Each row is a point on a landscape with many valleys, with its height.
A ball rolls from a point to whichever of its 2 nearest points has the largest drop for the distance, and stops where none of them is lower. Distance is the straight distance between rows; heights are no part of it.
Lape: [6 11 -33 -2 35 14 34 -47 -4 -23 -17 -6 14 -2 55 -48 47 -4 -11 -11 -14 42 51 -45 9 19 12 -2 -17 -67 -32 -3 0 64 7 41 11 -28 25 -6 -20 29]  height 7.22
tusu: [-1 -53 -3 -8 -5 24 51 22 -34 26 -58 -3 37 -31 -16 -9 -27 -16 2 -38 -17 -26 -55 20 -34 -24 6 48 14 -4 -14 -7 4 -40 -34 -14 -39 2 -1 15 43 0]  height 8.25
tiko: [11 42 -30 -21 11 25 -1 22 41 -22 49 1 11 25 17 7 -9 2 -40 -5 -47 -12 22 -2 25 47 -32 -59 -2 16 -12 -5 -29 -2 18 -7 74 27 14 -18 24 43]  height 5.58
Lumi: [0 -65 -5 30 1 -9 -17 6 -2 33 5 53 27 -42 78 -6 20 -19 -44 -3 83 70 -48 54 11 11 20 11 43 74 30 32 11 -35 16 -14 -45 -69 -2 35 -8 6]  height 5.59
Fim: [19 -7 -3 -9 2 31 14 -42 29 -11 1 1 -5 6 -11 9 7 43 -67 12 40 1 -55 22 -7 22 -27 -20 11 14 26 -1 1 -27 30 -22 72 32 -25 -37 -31 -17]  height 8.07
saman: [22 -36 -8 -12 -7 24 26 12 -39 -13 -31 5 50 -26 -15 -39 -3 -20 -2 -55 -8 -32 -9 -18 -4 18 -3 14 28 17 -8 -11 -10 -18 -19 -7 -48 -4 5 54 47 3]  height 8.10
Dilen: [43 -5 7 20 -8 -35 -11 6 29 2 -3 42 29 -52 -30 10 -18 16 -54 2 72 -20 -31 22 12 22 -17 -46 20 39 22 -12 15 -65 -4 -31 -6 31 -5 2 50 -71]  height 7.27
fode: [-13 -68 15 40 -17 20 33 -48 -30 48 -54 -22 -29 -48 8 10 -6 20 24 15 58 3 -42 25 -28 -43 8 21 13 -10 6 33 30 -29 -33 -13 -5 -10 -28 -32 -60 -19]  height 2.26
fesam: [-11 -14 46 43 -38 -26 -27 -10 -5 37 -10 -13 -67 21 -69 39 -33 7 63 37 14 -60 0 17 0 -43 -26 -20 -13 14 19 17 7 -25 -27 -20 11 32 -32 -42 -40 -33]  height 6.24
nudu: [16 -52 -5 9 6 52 42 -14 -5 13 -29 -2 13 -50 7 10 -27 45 -55 -17 42 12 -70 43 -31 -1 19 3 26 17 20 6 15 -55 -9 -17 26 21 -8 -4 -19 -8]  height 4.83
vubal: [-40 -4 18 28 13 -45 33 -9 -17 34 -32 -23 -9 19 0 -18 29 -53 39 8 -3 31 9 -10 -30 -22 -1 64 4 -68 -38 13 18 49 -22 27 3 -32 -15 -59 -31 13]  height 5.52
vasa: [-27 -16 14 3 -24 26 25 -39 -40 22 -3 -27 -22 34 -2 -43 23 -29 41 -10 -28 -12 11 -35 -5 -15 -33 26 1 -27 -16 7 -3 39 -8 18 34 -19 -19 -34 -47 52]  height 4.82
tegun: [-37 61 2 12 40 -52 -6 24 -1 -9 10 -13 -7 31 35 -8 38 -34 42 9 -51 41 70 -37 -7 -6 43 57 -24 -82 -39 -7 -8 68 10 58 2 -27 17 -16 1 38]  height 7.05
mos: [-1 7 -5 13 26 -38 -26 41 7 19 5 21 -7 -47 44 30 -15 8 15 13 6 38 11 34 -8 -25 77 22 -6 14 17 -4 15 -22 -12 3 -86 -20 24 28 34 -12]  height 7.68
Sosol: [19 -12 -44 0 39 25 -16 34 2 -15 33 46 59 -35 90 -11 -2 -7 -83 -38 8 82 -21 35 23 51 36 -15 30 55 18 1 -5 -21 19 -11 -34 -52 40 58 47 16]  height 4.36
rolon: [11 0 23 -21 -42 45 27 -12 -22 10 4 -22 -5 49 -61 -13 -14 -27 28 -14 -59 -83 5 -39 23 1 -74 -11 -5 15 -9 -5 -3 -8 -20 -14 60 51 -11 -8 6 16]  height 4.92
ziv: [-68 44 29 25 3 -35 -22 41 -3 21 32 -29 -35 71 -2 17 11 -16 44 5 -65 1 18 -7 -21 -10 -2 51 -7 -36 -16 7 -22 31 16 26 66 -11 -14 -49 -40 63]  height 3.43
zogi: [-16 12 3 13 3 10 -28 -31 2 -16 22 -15 -63 -7 18 38 -15 76 0 28 11 32 -6 14 -13 -11 37 3 -23 -5 43 19 8 2 28 1 38 16 -5 -27 -62 -4]  height 8.32
dudim: [20 -31 9 10 -33 19 -23 -4 -20 -16 8 11 7 -38 -22 -19 -9 24 -11 -19 55 -32 -15 -7 11 15 -9 -29 27 62 34 -6 -4 -41 7 -17 -23 5 -16 48 1 -25]  height 3.88
sorib: [0 -28 18 12 -30 10 -19 -32 -62 3 2 -13 -30 -15 2 -34 -21 -16 104 -8 -25 -27 70 -65 45 -27 0 -14 -15 8 0 33 11 27 -36 19 -58 -8 18 54 -25 14]  height 3.70
dunov: [19 -86 -11 51 -18 5 54 -56 -29 55 -51 6 20 -58 18 -31 2 -30 10 -10 65 2 -6 3 12 -8 -13 -8 23 -9 -19 29 37 -23 -64 -20 -31 -29 -18 -5 0 -20]  height 3.32
lod: [-2 -62 35 41 -48 26 -5 -57 -47 31 -29 -20 -57 -33 -26 -13 -7 24 52 7 49 -33 -13 -9 6 -34 -21 -11 8 26 26 27 18 -29 -20 -13 -15 3 -31 1 -64 -38]  height 2.88
kemo: [-40 -3 12 6 28 -33 23 9 -1 28 -21 -15 -5 0 19 26 30 -20 -14 18 23 56 -52 47 -52 -31 31 68 4 -26 -4 10 -2 9 6 14 9 -42 -18 -34 -49 15]  height 6.72
ralol: [-10 17 30 -56 -43 23 -24 21 -19 -53 12 -26 15 60 -74 -46 31 -20 15 -8 -29 -61 -5 -44 -12 13 -42 20 5 33 8 -37 -44 29 57 4 -19 13 -16 44 9 -2]  height 6.35
Guduz: [6 -20 20 -8 -22 -24 30 -13 -34 23 -38 -15 0 4 -53 -11 -15 -43 72 6 -35 -50 24 -29 4 -40 -10 25 -21 -34 -25 -3 21 4 -56 -1 -37 24 4 -13 18 -12]  height 1.92
zuv: [40 -26 -21 42 -4 8 21 -37 -9 18 -9 18 3 -40 24 2 -33 -9 41 -3 -3 -31 71 -39 62 16 -19 -65 -5 -13 -17 35 34 -6 -79 -11 -6 12 19 12 21 -3]  height 3.41
nideb: [1 9 23 15 4 -64 -13 -10 18 10 -33 2 -41 -29 -25 36 -14 26 57 43 21 0 20 5 -9 -46 44 9 -38 -42 2 6 20 -3 -25 11 -51 18 -7 -20 -2 -57]  height 8.60
pesen: [28 -24 -64 21 21 46 14 20 2 4 35 20 31 -38 69 -6 -40 6 -45 -38 -26 29 6 23 26 48 19 -54 21 24 3 4 2 -40 -28 -18 17 -2 29 26 30 41]  height 5.91
zige: [5 -30 19 -5 -15 -26 27 -14 -52 24 -36 -6 16 0 -19 -56 9 -72 71 -14 -24 -19 29 -49 13 -29 -2 44 -12 -29 -30 0 24 38 -46 23 -77 -19 18 22 30 8]  height 2.45
rafe: [3 43 21 -30 -11 -50 -38 71 41 -2 19 12 8 35 -72 63 -45 -9 30 22 -30 -51 3 14 -2 -23 18 -11 -19 13 -4 -24 -14 -17 -3 -18 -39 45 2 17 71 -38]  height 3.12
Moto: [-1 7 -48 -7 27 29 -36 51 -9 -32 57 16 24 -26 86 -3 -20 10 -32 -13 -27 77 2 25 15 30 67 -1 6 50 23 -9 -7 0 29 12 -43 -36 45 67 23 40]  height 3.72
nub: [-50 26 2 -1 -7 -27 -8 66 15 27 36 0 7 85 -11 -15 30 -79 -1 -6 -55 -16 -3 19 -10 8 -58 15 20 12 -31 -4 -30 28 6 -1 55 -35 -11 -50 -2 75]  height 3.44
lar: [-3 53 5 -47 -25 13 -63 62 19 -49 73 -12 -11 17 -39 38 -52 33 10 12 -41 -20 6 -12 7 13 29 -20 -5 42 24 -29 -20 -5 53 -7 -19 55 22 54 41 -9]  height 3.68
nutu: [5 1 -48 3 41 24 15 41 24 11 26 15 16 -25 51 30 -50 17 -49 -19 -37 47 -23 62 -9 11 52 -6 1 1 8 -1 7 -37 -19 -15 23 15 31 -14 25 31]  height 6.23
Kavak: [-3 -19 -44 -14 43 63 6 26 -25 -28 8 -11 17 -42 75 -11 -20 23 -19 -36 -41 68 -2 17 -22 8 80 23 5 6 12 -14 -12 -3 10 21 -38 -23 37 56 5 53]  height 2.92
vekun: [17 -19 9 -27 -31 33 42 17 -25 -7 -22 -9 51 23 -78 -25 -26 -30 -11 -42 -48 -88 -27 -15 6 24 -58 -2 12 19 -16 -25 -10 -27 -19 -31 24 39 -13 18 47 -8]  height 5.27
zasem: [-9 -9 6 -57 -8 10 41 28 -9 -12 -48 -9 59 53 -70 -33 14 -43 -25 -27 -28 -43 -46 1 -30 -1 -48 46 9 -14 -33 -31 -21 1 5 -19 -5 5 -15 11 46 -16]  height 5.56
naro: [10 -28 35 25 -37 -45 -35 35 16 31 3 27 4 3 -32 4 14 -26 -14 19 72 -25 -55 43 -7 -11 -42 -3 34 75 20 -9 0 -49 6 -35 -31 -21 -32 -13 7 -41]  height 6.57
Zeg: [14 -27 3 -14 32 2 52 -39 -11 -9 -56 -4 39 -32 18 -36 64 -25 -35 5 54 35 -9 -20 -15 -3 9 39 16 -45 -25 -2 11 30 4 27 -50 -42 2 18 -9 -14]  height 5.45
vego: [13 40 -28 -28 50 -4 7 25 39 -25 21 28 53 9 52 -5 37 -25 -81 -18 -16 54 -16 24 11 41 -2 -6 3 13 -8 -13 -24 14 35 -2 7 -34 18 7 37 21]  height 6.21
Gok: [-10 -24 2 -59 23 61 27 -2 -30 -53 -28 -19 49 -15 18 -14 51 14 -58 -36 17 45 -55 14 -41 7 29 48 25 2 10 -8 -33 13 57 33 -24 -35 11 63 -25 29]  height 4.59
rulef: [20 -39 -21 24 -8 50 46 -44 -7 24 -17 -11 -6 -28 6 -3 -22 17 -2 -26 -2 -29 -18 1 7 5 -22 -27 5 -13 -9 12 20 -26 -43 -24 40 26 -14 -29 -18 9]  height 4.14
forif: [-34 60 3 14 8 -25 -67 38 26 -14 74 1 -54 31 25 55 -26 40 19 32 -40 28 25 12 19 4 27 -19 -18 16 31 13 -9 15 39 15 53 13 15 -23 -21 34]  height 7.48
tunum: [-46 -33 30 6 -7 -15 -9 38 -16 32 -6 -10 -22 4 2 28 10 -14 0 13 30 27 -75 67 -55 -49 15 69 23 33 23 3 -9 -23 21 -5 -15 -32 -26 -23 -46 15]  height 6.38
lor: [44 -23 -25 25 16 28 45 -76 18 1 -18 22 44 -19 37 -38 49 -5 -69 -11 73 20 -10 -8 25 56 -48 -50 28 -1 -27 14 7 10 8 -16 47 -20 -11 -18 -20 -8]  height 7.80
Labol: [-21 20 -9 -60 11 24 -1 51 -5 -35 -5 -14 25 6 -11 10 -13 18 -5 -29 -48 -1 -19 8 -44 -14 46 45 -11 -5 0 -32 -29 4 18 12 -38 10 20 51 33 17]  height 4.55
Riz: [8 -80 7 40 -12 6 34 -15 -30 42 -64 4 7 -84 26 1 -4 1 10 2 75 14 -38 27 -22 -33 23 22 25 10 2 14 35 -46 -41 -4 -61 -22 -11 18 -5 -29]  height 2.87
nep: [3 52 5 -45 -7 -8 -53 13 39 -60 52 -13 -16 20 -21 32 -12 55 -23 31 -4 4 -10 -2 3 14 21 -18 -25 31 36 -24 -12 -8 68 -2 14 59 8 17 20 -24]  height 3.26
favuz: [-13 58 16 17 -3 -28 -50 -12 14 -9 32 -12 -63 26 -18 41 -14 29 56 38 -23 -20 66 -38 26 -11 -9 -42 -42 -26 5 24 -3 38 6 15 30 20 4 -27 -32 -7]  height 5.25
mes: [46 0 -32 10 14 42 17 -50 29 -15 23 16 18 -5 31 -6 8 28 -85 -9 27 9 -23 11 26 65 -42 -68 16 24 3 -1 -5 -21 22 -26 84 24 -3 -30 -15 10]  height 7.93
garab: [-33 21 13 33 4 -29 33 -30 -6 24 -17 -27 -31 39 -15 14 -3 -13 46 10 -38 0 26 -26 -17 -22 -5 41 -21 -101 -50 15 8 44 -33 20 63 7 -11 -77 -33 11]  height 5.77
Ketad: [35 62 -20 -26 22 -28 -47 4 59 -53 46 17 -16 -16 13 46 -29 51 -24 35 -7 32 26 -4 33 24 42 -47 -31 5 31 -18 8 -5 30 -4 4 54 27 8 40 -36]  height 2.83
dubim: [-7 20 55 -20 -48 0 -66 4 0 -33 37 -22 -48 47 -57 -9 22 12 20 32 29 -41 -12 -8 5 -2 -38 -13 -1 67 48 -14 -24 11 63 -3 5 9 -31 12 -48 -27]  height 5.78
sur: [3 -8 45 -10 -55 -16 -35 51 -3 -4 -34 19 25 19 -86 -7 8 -11 -22 8 67 -50 -77 28 -34 -11 -41 28 38 63 15 -33 -20 -48 40 -23 -25 3 -27 18 18 -65]  height 6.77
tud: [32 37 1 -28 41 -41 23 -35 49 -36 -28 13 20 -7 3 -3 53 11 -39 31 42 31 13 -20 3 14 5 -7 -19 -53 -13 -19 11 27 25 16 -12 3 5 -9 17 -56]  height 5.88
gasus: [-11 53 -6 -62 49 -30 24 12 27 -36 -33 -7 33 9 -3 -2 38 -7 -20 -5 -21 36 13 -15 -28 -15 51 53 -35 -70 -28 -34 -8 41 28 34 -50 -8 14 32 36 -27]  height 6.69
Maf: [24 -21 -32 -19 30 39 91 -70 -13 -10 -53 -13 36 -12 16 -49 38 -13 -23 -25 -8 11 8 -42 -3 10 -13 12 -4 -81 -41 -6 10 39 -21 25 16 4 13 -17 -14 15]  height 7.06
nepe: [-13 5 21 57 -33 -15 -8 -45 -15 53 -8 -12 -62 18 -40 23 -15 3 63 27 6 -40 28 -21 18 -34 -48 -23 -15 -33 -10 35 22 20 -48 -15 44 4 -14 -71 -55 -20]  height 6.07
Lobig: [28 8 -4 1 -17 41 -30 9 0 -29 54 -4 -6 -25 -8 3 -33 42 -28 -18 3 -21 1 -6 28 46 -4 -59 18 59 39 -8 -4 -34 13 -21 22 42 2 39 19 -10]  height 4.32
kegov: [6 -26 -6 -21 3 16 20 42 18 -2 -19 14 34 -30 -15 24 -36 47 -71 -23 11 15 -82 61 -43 -17 35 20 22 25 18 -11 8 -66 2 -17 5 32 8 16 33 -22]  height 5.21
Fege: [30 22 29 8 -7 -68 -32 40 27 18 6 22 6 14 -53 35 -14 -44 44 25 -5 -53 41 -12 30 -12 -21 -37 -7 18 -5 -2 8 -3 -29 -20 -51 19 2 4 58 -42]  height 2.78
pez: [-21 31 6 19 -16 -31 -4 -12 12 17 15 1 -19 65 -8 -31 46 -40 18 21 2 -12 47 -37 19 6 -63 -10 2 -30 -38 12 5 65 3 24 49 -26 -9 -63 -23 25]  height 5.50
Vik: [11 1 -18 -19 1 27 10 35 23 -2 22 6 35 21 -14 6 -27 -16 -51 -30 -36 -35 -21 26 2 42 -40 -29 15 24 -8 -14 -17 -37 -10 -31 43 27 -10 -4 38 24]  height 5.26
biz: [6 35 -14 -11 1 37 -13 -31 -7 -27 14 -25 -38 -9 3 11 -27 50 43 9 -49 -23 67 -59 26 11 1 -46 -37 -27 11 12 4 18 -3 12 31 44 20 8 -18 6]  height 4.98
lutu: [-5 15 -8 -37 -5 16 -12 58 1 -23 18 -5 25 20 -27 5 -21 -19 0 -28 -53 -36 -4 8 -9 18 -4 1 3 26 -7 -19 -20 -13 7 -12 -19 15 8 29 54 15]  height 4.93
kalab: [-35 1 -18 -44 36 47 10 32 -11 -31 4 -18 19 -4 36 3 7 15 -37 -24 -34 60 -39 32 -46 -5 55 61 4 -3 18 -10 -33 11 37 28 -9 -19 15 37 -17 55]  height 3.84
vude: [-16 -20 -10 -17 10 -1 31 59 4 33 -39 7 16 -18 -21 35 -56 6 8 -25 -39 -6 -45 56 -44 -41 45 44 -13 -17 -12 -12 9 -56 -49 -12 -35 23 2 4 56 -10]  height 8.39
situk: [8 0 -4 -40 -2 30 -4 28 14 -35 12 9 42 2 -32 4 -8 31 -88 -35 15 4 -70 29 -26 34 -5 -2 34 37 27 -24 -24 -35 40 -14 22 22 -1 31 32 -17]  height 5.60
kulu: [-38 2 -5 46 0 -30 -2 -16 -13 32 6 -4 -21 26 36 -18 36 -36 23 8 10 26 27 -11 4 -4 -16 15 9 -23 -30 19 2 45 -7 16 27 -53 -6 -45 -48 47]  height 5.22
deg: [-4 -10 19 20 -45 48 12 -28 -20 43 16 -12 -43 42 -33 -12 -8 -17 41 -1 -27 -59 12 -22 21 -7 -80 -30 5 20 -1 23 -5 7 -24 -13 79 10 -30 -42 -40 22]  height 4.50
lub: [-39 26 -1 16 30 -51 -7 23 38 23 16 16 -17 5 35 59 -6 0 -31 23 3 70 -54 75 -20 -18 38 41 1 -16 16 5 5 -18 12 -6 43 -12 -5 -68 -21 3]  height 7.02
sazen: [-26 34 -6 -4 6 -29 -40 38 30 -2 56 11 -17 30 28 36 -6 6 -31 21 -13 38 -29 49 -5 4 18 6 -2 31 32 -3 -6 -6 39 -8 40 1 1 -34 -17 33]  height 7.28
ris: [5 25 36 -27 -46 26 -53 14 -11 -40 47 -19 -10 43 -53 -24 13 -3 17 -2 -5 -65 17 -43 21 31 -54 -36 15 62 28 -21 -33 4 49 -9 1 20 -18 46 -6 -8]  height 6.08
Rupam: [16 -15 26 -14 -23 -19 7 -21 -27 -16 -23 -2 23 27 -49 -73 53 -55 20 6 24 -34 22 -51 7 4 -50 7 13 -3 -23 -18 11 42 1 15 -47 -16 -7 9 11 -18]  height 6.79
Zar: [10 -28 -40 11 21 22 -14 -18 1 0 20 29 33 -27 87 -31 18 -9 -38 -13 37 55 20 9 31 42 19 -23 16 31 7 8 -7 4 11 1 -13 -49 12 48 -2 28]  height 4.87
fuz: [-6 2 -3 39 -2 -11 40 -59 4 43 -35 -17 -28 8 -31 25 -22 6 26 24 -6 -23 18 -12 -9 -16 -27 1 -24 -83 -35 18 27 17 -57 -15 66 28 -9 -91 -18 -27]  height 5.92
Pilob: [-11 -33 22 -13 -36 9 -6 1 -66 -4 -11 -12 -2 0 -16 -35 -2 -22 69 -22 -24 -34 17 -37 3 -22 5 27 -2 23 4 -8 0 11 -7 17 -68 -12 6 48 2 16]  height 3.11
Zudek: [-2 26 -32 39 3 7 -10 -72 9 -2 21 16 -36 18 49 -31 43 30 -12 11 24 23 60 -46 31 22 -37 -44 -12 -29 -26 31 -1 66 17 15 78 -43 15 -43 -57 19]  height 7.54
gov: [-61 44 16 -4 3 -38 -28 88 20 19 49 -8 -5 65 -15 38 -8 -48 25 4 -72 -12 -6 35 -26 -13 -4 36 -7 -2 -13 -15 -32 4 8 2 36 -10 -11 -36 1 62]  height 2.70
fidi: [0 7 26 -22 -17 -16 -32 -10 9 -23 -19 -14 -40 -20 -42 31 -23 64 40 32 17 -21 2 -10 -14 -37 47 1 -36 -15 23 -17 9 -23 10 18 -35 55 2 20 -4 -61]  height 8.53
gof: [1 -51 40 11 -41 19 -15 -24 -43 -4 -19 -16 -18 -16 -27 -34 30 11 17 4 69 -22 -22 -12 -7 -15 -19 5 29 44 31 1 -3 -16 25 -2 -40 -6 -34 36 -43 -25]  height 3.42
zodis: [-25 59 8 -35 35 -67 4 38 21 -12 3 -8 13 45 -7 -2 37 -46 23 7 -47 9 48 -22 -11 -14 20 45 -31 -64 -32 -23 -6 56 5 34 -40 -19 8 3 44 0]  height 6.88
tamo: [30 22 -14 -24 23 3 -16 30 18 -39 25 45 69 -7 9 -14 20 -5 -92 -37 24 17 -39 23 9 63 -26 -23 33 51 12 -15 -17 -19 42 -24 -6 -17 12 34 56 -17]  height 5.90
domeb: [18 9 5 -16 -16 44 -28 -32 -4 -39 29 -21 -35 -11 -21 -11 -23 56 17 -5 -7 -42 28 -45 29 30 -16 -56 -12 23 33 1 3 -15 18 -6 17 52 -1 30 -20 -27]  height 4.68
meb: [-18 46 -18 29 20 -7 -44 -6 2 -14 37 -8 -45 -8 66 23 -13 38 33 18 -27 46 58 -18 14 2 51 -6 -30 -18 10 15 -2 29 12 32 17 -13 16 0 -28 36]  height 7.43
dumig: [-6 -9 -10 13 9 -10 -17 9 -26 -4 -7 -4 -16 -40 33 -1 -16 13 56 3 -19 17 38 -7 -1 -22 67 22 -13 -12 9 5 8 7 -25 20 -74 -13 16 40 10 18]  height 7.83
let: [-7 -11 -43 -9 43 31 56 37 12 19 -7 3 33 7 13 17 -38 -22 -37 -41 -64 7 -24 50 -20 6 7 7 -8 -31 -29 -2 -9 -31 -49 -14 40 11 7 -30 29 43]  height 6.53
fadim: [6 59 12 -15 -7 -44 -67 69 43 -15 66 6 -21 18 -29 74 -52 17 31 36 -36 -17 26 14 19 -6 30 -34 -19 38 29 -4 -3 -5 15 -11 -18 44 27 13 41 -7]  height 3.45
rozep: [11 15 22 -25 -11 -22 -14 74 18 -4 -25 39 56 0 -45 10 -14 -10 -56 -23 25 -25 -74 46 -32 -2 -15 27 36 42 2 -24 -16 -47 28 -30 -38 -19 -4 27 72 -60]  height 6.98
gumu: [14 22 -5 45 -1 -8 -64 -23 6 1 44 1 -71 -35 21 48 -61 64 57 34 4 7 68 -12 46 -12 16 -74 -24 17 36 48 16 -3 -28 -4 -1 18 19 2 -34 -24]  height 2.84
zopad: [3 -37 -3 43 -44 40 35 -78 -24 50 -7 -5 -30 20 -4 -31 11 -15 15 -3 21 -32 15 -25 24 6 -87 -33 12 -8 -27 30 16 18 -36 -25 78 -21 -19 -57 -53 11]  height 4.08
Bine: [-6 41 -26 26 32 -19 -2 -59 14 -23 -5 0 -23 1 50 2 33 34 -19 23 19 52 41 -28 0 11 18 -3 -26 -69 -11 13 7 62 21 28 51 -24 15 -37 -51 11]  height 7.39
Duva: [-14 -53 -13 16 -24 58 15 16 -45 34 15 -13 -15 -13 23 -6 -40 -11 30 -35 -49 -18 -9 15 -1 -8 2 8 19 35 13 16 -4 -30 -40 -13 2 -4 -6 18 -9 63]  height 4.89
Mav: [9 29 -6 -33 30 -23 10 -12 45 -30 -17 15 14 -17 9 34 3 41 -56 22 23 46 -29 25 -12 -2 37 12 -16 -22 13 -12 3 -14 36 7 10 25 3 -4 13 -33]  height 6.09
Gigob: [27 -19 0 -17 -2 7 48 -45 -16 -12 -46 -13 25 -3 -30 -45 26 -18 0 -5 7 -30 9 -46 2 6 -28 5 -8 -43 -21 -12 20 24 -17 9 -9 16 0 -3 7 -23]  height 6.93
potes: [47 -6 -18 32 21 -35 -10 -3 37 15 -3 51 2 -67 34 30 -24 25 -25 15 46 26 -3 28 25 7 29 -44 3 13 14 8 35 -57 -29 -23 -25 17 17 -7 45 -53]  height 7.38
teg: [-2 -49 -47 4 9 74 27 29 -28 18 20 4 34 -10 53 -19 -35 -17 -35 -67 -48 10 -27 37 -7 31 -1 -2 30 39 -2 7 -19 -33 -25 -15 13 -19 6 24 15 76]  height 5.48
nata: [17 -29 -23 32 -7 19 39 -22 -18 45 -11 6 4 -14 16 -14 -25 -42 37 -18 -35 -32 33 -15 33 7 -31 -28 0 -15 -26 20 14 -7 -73 -16 22 5 1 -20 13 41]  height 3.75
litu: [4 34 4 -4 -11 0 -14 -7 25 -7 27 -5 -19 44 -6 -4 19 2 -10 17 -8 -22 21 -16 12 21 -44 -39 -9 3 -3 2 -10 20 17 -5 58 17 -11 -31 -9 14]  height 5.76
paf: [-18 -51 21 11 -21 4 -23 20 -22 18 2 11 -7 -22 23 0 15 3 -21 1 61 32 -62 44 -27 -18 21 34 38 74 36 8 -2 -32 23 -8 -39 -44 -14 21 -25 12]  height 5.98
nad: [6 -5 -27 18 -1 10 14 -60 13 -3 12 15 15 27 52 -57 68 -20 -45 0 50 31 32 -27 28 42 -57 -47 12 -8 -33 17 -4 57 22 10 51 -49 1 -25 -43 27]  height 7.67
luz: [4 24 -2 -10 51 -42 36 -26 19 1 -33 1 16 -3 30 -18 70 -32 -21 22 37 57 22 -16 -5 -9 18 38 -6 -73 -34 -7 15 57 6 34 -34 -45 3 -21 -3 -21]  height 5.68
petan: [-16 13 39 -33 -29 -24 -32 10 -16 -33 0 -22 -6 49 -49 -36 50 -36 34 20 2 -26 20 -40 -12 -16 -20 29 -5 9 0 -27 -14 51 41 20 -49 -15 -17 16 -11 -7]  height 6.60
puge: [-16 19 1 -24 13 11 1 -42 17 -33 -16 -35 -40 -3 -11 30 -23 82 8 24 -2 12 0 -12 -24 -20 54 15 -42 -53 17 -5 6 6 23 20 26 41 -7 -7 -32 -21]  height 8.43
genod: [23 54 -19 -63 70 -15 24 20 41 -54 -9 18 62 5 25 0 34 1 -71 -14 -18 53 -5 1 -7 21 32 21 -21 -32 -17 -28 -25 23 47 13 -24 -13 23 30 46 -23]  height 6.48
Vula: [-10 -37 -5 24 -30 44 5 -23 -67 33 14 -13 -28 -26 37 -18 -44 -8 84 -30 -52 -16 54 -32 34 -19 9 -13 -7 16 0 36 7 -2 -53 15 -6 -5 14 36 -25 59]  height 4.25
bogi: [16 -35 -33 44 25 -6 8 -27 6 27 -1 33 11 -49 84 3 0 1 -32 2 52 62 -8 36 17 15 29 -18 15 13 5 28 23 -26 -20 -12 -14 -43 2 6 -6 11]  height 5.20
zilo: [-15 50 42 -2 -23 -37 -71 -13 13 -24 26 -15 -60 44 -53 4 23 15 47 48 12 -36 47 -32 23 -19 -31 -29 -33 12 20 7 -7 38 34 12 -10 9 -17 -13 -37 -32]  height 5.47
Sar: [34 50 -22 12 18 -21 -60 11 32 -21 50 18 -29 -34 33 52 -46 42 23 44 -9 18 77 -17 60 15 31 -79 -27 7 26 20 16 -1 -14 -4 -2 32 40 16 21 -21]  height 2.40
meti: [-15 29 -20 -21 24 10 31 17 17 3 -3 -15 13 20 0 13 -24 -7 7 -16 -71 -5 20 5 -11 5 17 4 -24 -49 -26 -12 -10 2 -28 9 31 28 5 -18 26 33]  height 6.75
dasa: [21 -36 -22 16 10 1 12 -4 -18 9 -30 11 31 -47 29 -25 0 -21 20 -25 10 6 21 -12 14 3 25 2 7 -6 -12 6 20 -8 -41 3 -72 -25 10 39 39 -7]  height 7.97
boge: [17 -11 35 -4 -29 -51 6 27 1 20 -48 8 17 -1 -83 5 -13 -29 48 9 1 -72 -3 -6 -7 -42 -16 13 -12 -1 -20 -22 10 -19 -28 -8 -61 25 -9 10 56 -60]  height 2.41
donu: [21 -35 -26 30 6 57 46 -76 -4 22 -32 -5 -29 -48 27 19 -20 65 -25 1 38 11 -27 20 -12 0 11 -20 6 -21 11 24 22 -29 -24 -26 54 15 -9 -40 -55 -11]  height 4.46
Fomu: [-7 -4 11 15 -9 -12 3 -35 18 17 -14 -9 -40 12 -12 25 5 30 -22 40 48 8 -41 32 -17 -16 -14 6 -8 -1 21 10 2 -10 20 -17 51 6 -34 -55 -57 -22]  height 8.19
fano: [14 -4 8 21 10 -54 -27 47 23 38 -1 49 1 -52 28 54 -31 15 -24 20 37 45 -36 60 -8 -31 54 16 7 40 21 2 29 -62 -10 -9 -62 -5 20 0 47 -49]  height 7.53
soduv: [10 -64 -7 37 -34 21 35 -82 -44 32 -21 -4 -14 -14 14 -49 8 -22 38 -8 40 -12 27 -41 29 -6 -38 -20 9 -9 -27 34 24 21 -43 -9 2 -33 -5 -5 -41 1]  height 3.71
fesel: [-14 -31 -3 -34 33 32 41 -5 -29 -20 -41 -9 56 -10 35 -43 76 -38 -35 -28 23 51 -27 -2 -27 2 11 52 29 -10 -16 -1 -16 40 32 28 -52 -75 9 54 -16 35]  height 5.09
Guro: [-26 10 3 -27 -6 -16 24 23 -4 8 -1 -5 28 77 -28 -61 51 -91 -7 -6 -42 -23 5 -23 -6 3 -69 28 12 -15 -49 -19 -19 57 8 17 24 -30 -6 -39 9 43]  height 4.04
domog: [-28 41 -10 4 37 -17 -17 -6 -13 -32 3 -29 -27 -6 53 3 15 28 44 13 -32 54 53 -31 -15 -13 78 42 -32 -62 4 -6 -6 52 20 52 -15 -19 16 18 -33 28]  height 7.26
risof: [28 11 14 -14 -7 -33 -15 26 25 -15 -11 21 35 -1 -50 0 7 -7 -28 0 31 -39 -17 2 -1 19 -23 -12 9 25 1 -27 -8 -22 8 -20 -31 14 -11 20 58 -55]  height 7.14
gobib: [-22 -12 4 1 11 -27 26 14 10 28 -39 -12 -23 -25 -19 42 -48 33 38 10 -15 7 -18 29 -39 -52 67 44 -25 -49 -1 -9 11 -36 -36 11 -24 34 -4 -15 8 -21]  height 8.50
pagig: [5 -12 48 24 -45 -46 -38 12 22 21 -8 3 -30 12 -83 29 -10 -1 29 39 52 -57 -28 29 2 -34 -28 -13 1 44 23 -12 -1 -37 6 -24 -22 32 -26 -24 -5 -65]  height 6.39
sir: [12 7 10 -51 6 18 28 -6 6 -46 -28 -9 57 46 -50 -49 55 -28 -55 -16 2 -22 -22 -27 -16 29 -50 11 14 -11 -20 -32 -22 29 42 4 11 3 -19 17 10 -7]  height 5.82
Nos: [-53 16 20 1 -23 27 -16 -10 -30 0 33 -41 -64 51 3 -10 17 15 45 -8 -49 -5 13 -20 -19 -13 -15 30 -8 -2 8 6 -25 33 44 32 61 -14 -21 -27 -76 56]  height 4.20
zab: [40 9 6 38 -8 -37 -29 -1 23 23 17 28 -11 -18 -8 22 -19 -21 35 22 31 -39 56 -16 55 7 -26 -76 -4 19 -2 26 20 -11 -57 -27 -21 18 -1 -2 28 -32]  height 3.08

Call two points neighbours if one is among the 2 nearest of the other. Go from one point of each pair to the other, from neighbour to neighbour, staying as low as possible. Name the highest point that can't be avoided.
Kavak / gov -> litu
Sar / Guduz -> lar
Sar / fode -> favuz

Two balls start at each pair of points below. Name the first point that both come to, or write -.
forif / Mav -> Kavak
puge / domog -> -
ralol / saman -> -
sir / Gigob -> fode

For each start below, name the point where the ball stops.
dasa -> kulu
fidi -> fode
sur -> kulu
Bine -> fode
